Each row is a point on a landscape with many valleys, with its height.
From any point a ball rolls to the lowest of the 2 points nearest to it. It stops when none of these is lower. Distance is the straight distance between rows; heights are no part of it.
<673>: [148 144 101 128 106 121 152 108 182 119 129 155 123 103 111 130 193  88
 149 100  70 140 141 140 134]  height 434
<792>: [142 152  87 133 158 117 181 116 170 178 131 101 133 134 132 113 228  79
 166 155  96 111 149 164 111]  height 392
<601>: [180 134 160 153 107 148 104 146 161 126 123 148 126 126 153 107 134 108
 107 130  92 128  74 219 190]  height 423
<743>: [114 146 166 139 124 138  80 135  89 120  79 165  82  96 123 111  77  73
 122 146 164 169 111 142 133]  height 397
<1013>: [166 119 110 149 113 128 163 135 112 107 129 153 152 156 141 103  98 115
 146  99 129 147 139 121 147]  height 509
<910>: [108 133 149 159  97  68  90 113  67 103 128 120 152 133 189 102  75 103
 135 196 130 165 116 153 154]  height 595
<587>: [135 139 208 149 132  93  67 133  69  91  78 163 122 135 172 116  58 106
 115 131 161 153  80 147 140]  height 454
<304>: [118 125 135 149 124  92  93 111 117  99  85 120 108 146 167 138 108 103
 119 207 192 125 131 112 114]  height 554
<107>: [135 136  61  68 171 164 164 127  66 182 171 104 141 131  90 168 174 147
 161 120 117 128 113 107  64]  height 184
<548>: [142 146 142 173 157 124 151 125 183 137 122 170 127 139 116 122 169 175
 133  95 132 134 115  76  95]  height 363
<1001>: [138 136  83 115 156 147 156 125 158 157 101 130 151 116  46 157 175 114
 133 152 124 111 113 130  89]  height 639
<786>: [115 144 109 130 140 130 123 189 175 141 130 137 144 116 127 105 168 131
 122  89 127 131 163 157 117]  height 415
<192>: [122 105  66 123 116 125 136 136 123 158 129 169  83 112  98 156 172 115
 168 114  50 124 137 142 122]  height 385
<691>: [126 143  69  86 201 133 156 137 117 179 141  78 149 136  77 163 215  97
 163 111  71 118 100 121  98]  height 295
<59>: [117 119  95 124 138 159 116 124 132 119  87 140 105 102  52 168 127  79
 136 134 130 118 110 130 141]  height 666
<179>: [ 71  75  88 157 164 102 132 140 105 118 131 127 109 143 147 104 110 139
 151 126 119 117 109  93 178]  height 34
<495>: [ 76  95 150 127 167  87 110  81  75 146 147 124 158 151 138  86  56 131
 144 185 206 119 137 143 104]  height 455
<570>: [114 134 109 150 165 140 108 133 168 127  99  98 118 146 112 151 211 121
 148  83 134 120 183 162 106]  height 352
<898>: [154 115 164 160 100 159 129 128 126 128 134 151 134 128 153  83 136 128
 156 128 110 129 119 156 151]  height 467
<935>: [102  87 122 130 168 111 139 195 128 168 138 168 105 126 147 143  98 123
 147 125  95 120 130 158 152]  height 321
<11>: [171 173 234 116 127 131  79 173 118  82 167 158 107 117 157 112  93 125
  86 107 151 128 113 171 147]  height 504
<339>: [ 87 109 133 114 100 133 117 129  96 131 105 136  57 107 118 114 114  59
 147 151 125 146 146 133 162]  height 332
<798>: [127 132 143 130 118 163 120 125 150 137 122 147  87 117 137 125 119 166
  97 103 126 206 139  83 166]  height 757
<178>: [ 83 129  92 152  98 142 150 146  93 120 146 126  72 103 110 193 102 181
 139 129 116 102 147  95 128]  height 364
<780>: [141 133 124  89 114 152 144 141  89 158 151 139 175 104 106 103 107 127
 129 117 123  93 130 169  97]  height 798
<772>: [164 145 172 113 134 140 124 110 194 135 120 102 168 113 139 125 202 118
 129 120  88 145  90 136 134]  height 724
<774>: [172 138 175  98 112 148 108 117 173  60 109  90 118 114 137 138 162 134
  81  88 127 115 113 141 174]  height 567
<658>: [ 47 128 126 185 133  96  73 113 112 100  93 116  84 129 148 135 141  90
 138 137 135 158  83 106 159]  height 465
<762>: [ 51 123  99 118 161 110 130 158 100 185 161 113  77 126  94 175 109 208
  86 151 154 130 195 118 119]  height 430
<577>: [162 149 179 111 111 133  64 172 161  77 122 134 124 111 157 152  99 132
  73 102 126 112 110 140 154]  height 538
<484>: [100  78  73 125 195 126 113 135 134 130 110 160 147 122 129 183 114 188
 143 146 156  97 173 111  99]  height 517
<382>: [175 165 219 145  93 114 124 142  92  82 187 165 130 154 160  88  83 138
 111 133 153 112 131 133 149]  height 463
<139>: [120 127 135  98 123 113 136 134  97 135 124 102 139 128 123 140  49  82
  84 205 169 123 146 129 139]  height 354
<880>: [127 152 164 174 134 132  94 124 140  65 185 156 151 110 147  90  76 117
 101 183 177 127 111 126 134]  height 398
<330>: [158 136 164 138  84 178  72 116 147  85 135 126 107 113 138 137 110 144
 129 149 132 153  78  83 139]  height 616
<883>: [174 126 215  81  97 137 138 124 139 154  96  99 166 105 147 128 155 126
 162 132  88 123 121 146 127]  height 741
<270>: [125 117  91 144 170 105 146 133 146 154 105 146 131 139 112 151 169 194
 139 120 143  90 144  99  72]  height 444
<396>: [136 128 137 146  97 155 118 127 123 112  89  95  82 149 147 145 105 142
  87 175 166 121 125 103 137]  height 594
<146>: [122 116 205 161 137  69 128 134  83 113 145 154 162 132 180 145  55  96
 175 168 142 164 148 138 153]  height 628
<176>: [104  88 138  84 135 123 116 169 114 115 134 116 115 108 116 138 139  80
 134 148 116 102 175 152 169]  height 264
<100>: [141 148 149 116  89 104 155 126 135 119 196 134 163 129 146  93  69 157
  63 122 150 106 189 129 129]  height 835
<356>: [ 91 119 107 168 128  56  98  86 100 115 125 130 143 162 176  97  77 139
 126 206 188 139 137 114  91]  height 511
<173>: [117  89 109 129 146 136 136 154 163 136 133  96 128 168 124  98 140 162
 117 138 167 138 146  97 148]  height 292
<527>: [ 84 149 149 177 136  85 122  75 103  82 120 132 147 109 187  96  87  95
 133 172 169 192  83 134 149]  height 564
<864>: [ 95 117  79 131 114 122 172 121 118 146 194 130 134 155 119 138  93 207
 120 106 156  99 152  68  98]  height 59
<554>: [111 170 110 168 177 118 147 122 151 139 118 124 139 143 109 123 225 143
 166  74 101 136 148  96 100]  height 263
<771>: [133 125 174  97 110 125 141 138 122 155 100 114 143 126 146 142 163 112
 165  69  68 122 118 183 145]  height 760
<428>: [113 126 154 121  86 134 106 117 151 164 161 127 112 140 156 126  89 195
 132 127 134 175 170  86 115]  height 715
<802>: [144 111 104  97 127 140 140 118 141 100 114 103 137 128 106 109 192 128
 110 124 157  86 177 105 105]  height 368
<1003>: [144 120  86  95 175  80 160  90 138 132 136  86 148 160 100 143 234  70
 173 132  73  97 110 146  93]  height 350
<633>: [125 122 169 157 114  94 138 156  85  80 179 148 155 150 152 100  92 144
 137 107 142  65 132 129 145]  height 409
<969>: [171 172 131 113 121 149 125  98 147 147  94 100 154 127  66 137 186  82
 142 114 116 107 114 147  83]  height 615
<112>: [214 115 130 141 113 155 137  98 149  94 102 130 137 157 131 144 128  83
 154 104 122 159 109 143 164]  height 543
<477>: [163 148 102 153 122 138 210 129 173 176 123 101 130 162 124 145 174 105
 151 141  94 124  95 163 128]  height 433
<255>: [ 87  99 108 161 129  98 126 124 127  99 163 134 107 171 126  62  98 150
 112 131 162 126 131  74 165]  height 186
<905>: [196 149 104 113 127 133 177  67 172 121  95  86 151 154 126  93 202  97
  95 132 104 132 134 137 131]  height 441
<715>: [140 108 144 158 139 115 127 184 148 145 107 132 124 124 149 142 100 113
 130 144 110  98  85 192 163]  height 386
<448>: [ 71 138 156  88 122  76 104  96  65 134 135 100 159 105 135 117  36 106
  96 191 178 136 122 144 116]  height 399
<440>: [176 180 123 145 123 166  91 110 182 124  93 125 116 135  74 157 197  93
 128  71 113 144  83 162 113]  height 591
<83>: [170 133 172 115  83 152  92 104 155  67 132 105 127  93 110 146 128  85
 110 157 117 117  98 130 163]  height 589
<127>: [107 136 128 120 140 124 204 122 133 142 157 138 128 148 121 111 116 153
 100  71 156 131 151  68 116]  height 257
<858>: [ 53 109 133 153  84 127  84  97  68 101  93 111  64 128 134  97 130  86
 134 118 150 128 117 130 153]  height 400
<50>: [145 151  79 106  78 116 155 129 116 139 171 144 176 112 135  89 111 155
  97 102 120  98 178 136  79]  height 817
<152>: [101 155 104 104 145 145 223 120  78 165 138 119 131 119 120 131 147 153
 121  81 101 112 151 109  99]  height 379
<937>: [ 89 115 150  97 112  82  87 144 131 119 118 102 135 122 140 165  56 142
  86 182 134 132 138  89 141]  height 291
<75>: [137 146 106 133  80 154 122 151 152 140 152 112 160 118  91 127 129 130
 119  97  78 134  86  94 137]  height 348
<63>: [195 172 104 114 132 128 135  55 199 104 117 142 118 114 146 113 207  95
  94 123  73 157 128 115 121]  height 466
<69>: [157 127 163 111 131 138 152 126 193 160 133 124 181 124 169 122 154 169
 141 135  99 163 132  85 106]  height 702
<494>: [126  65  77 131 169 141 127 123 104 125 109 147 118 144 118 132 113  77
 188 130 148 107 118 178 127]  height 620
<226>: [125 165 113 120 112 122 149 133 148 121 107 118 126  88  87 152 182 162
  92  93  52 139  97  80 147]  height 403
<460>: [161 118 161 132 129 143 130 112 168 146 125 158 161 136 150 106  78 187
 115 127 143 166 124 106 107]  height 674
<896>: [104 108  99  91  89 138 113 164 114 154 154  94 160 131 112 150  85 160
 134 136  85 116 114 119 127]  height 283
<48>: [105 142 109 125 110 133 169 131 121 148 120 104 105 107  80 162 144 207
  88 130 101 126 142  86 139]  height 459
<981>: [116 113  86  62 149 157 199 122  58 160 162 111 137 117 123 159 128 169
 119 119 134  69 131 132  71]  height 315
<604>: [172 116 122 124 140 140 158  96 171 107  84 108 138 141 129  93 171 129
 106 146 144  78 120 153 143]  height 412
<705>: [ 73 122 137 114 114 146 118 148 141 172 123 105 142  91 126 179  70 168
 108 153 107 135 126 117 154]  height 187
<121>: [140 179 131 120 136 168 136 150 181 161 146 134 146 106  97 104 170 127
 109 110 138 185 127 137 112]  height 460
<323>: [ 59 115 100 117 154 108 121 131  93 177 146 133 111 120 134 197  49 178
 120 147 139 134 145 125 117]  height 341
<957>: [ 72  87 133 151 171  78 127 153  98 144 150 135 105 161 179 116  75 122
 151 147 143 137 140 146 153]  height 202
<697>: [153 112 119 106 128 119 151 138  92 152 140 136 165 126 131 109 149 127
 174  84  61 105 117 153 108]  height 779
<829>: [ 98 131 133 161 100 119  87 124 105 107 155 147 136 118 136 102  81 114
 128 145 150  97 143 131 128]  height 339
<870>: [173 130 188 142 120 150  70 128  82  85  77 160 110 137 145 100  91 115
 129  70 159 135  89 154 147]  height 501
<959>: [ 95 113 105 138 102 145 151 112 106 118 153 125 117 122 147 116 101 169
 137 138 137  83 143 105 109]  height 243
<799>: [137 188 149 122  96 158 135 162 138 144 114 111 103 119  88 147 187 109
 113  70 110 166 153 122 112]  height 507
<941>: [227 161 105 135 142 162 127  93 194  89 108 145 106 145  95 145 168  79
 127  85 121 173  69 126 132]  height 568
<67>: [198 160 179 116 139 155 118 134 115 103 108 175 119 124 147  77 141 117
 112  46 149 153 109 153 119]  height 542
<149>: [116 116  69  95 138 117 145 159 127 159 143 143 105 133  91 142 109 168
  92 142 154 120 209 109 110]  height 298
<566>: [ 91 125 137 204 102 113  75  80 104  72 102 151 121 127 173 103 119  99
 179 134 150 154  85 112 141]  height 519
<907>: [105  74  68 136 159 149 116 152 116 137 126 136 129 137 144 165 127 137
 177 106 156 109 173 155  96]  height 577
<480>: [110  79 110 145 143 132  88 104 149 110  95 125 122 139  85 149 140  65
 165 123 131  97  84 171 169]  height 646
<381>: [183 122 186 143 108 169  95 120 148 110 143 132 133 138 167  99  80 150
 144 166 175 181 111 103 131]  height 644
<551>: [109  87 126  70 148 121 144 189 125 167 166 115 119 130 139 146 112 126
 112 171 139 112 193 129 127]  height 177
<274>: [119 106  46  97 146 141 142 129  88 157 130 129  99 110  72 146 189 174
 141 125  84 114 145 114  84]  height 306

For each start below, name the point where the ball stops.
<480> -> <554>
<1001> -> <179>
<381> -> <864>
<396> -> <705>

Call two points neighbours if one is among the 2 nearest of the other. Go from one point of each pair to the other, from neighbour to neighbour, staying as low as possible. Name the highest point that can't be avoided.
<551> and <705> -> <762>
<705> and <864> -> <48>
<107> and <864> -> <152>
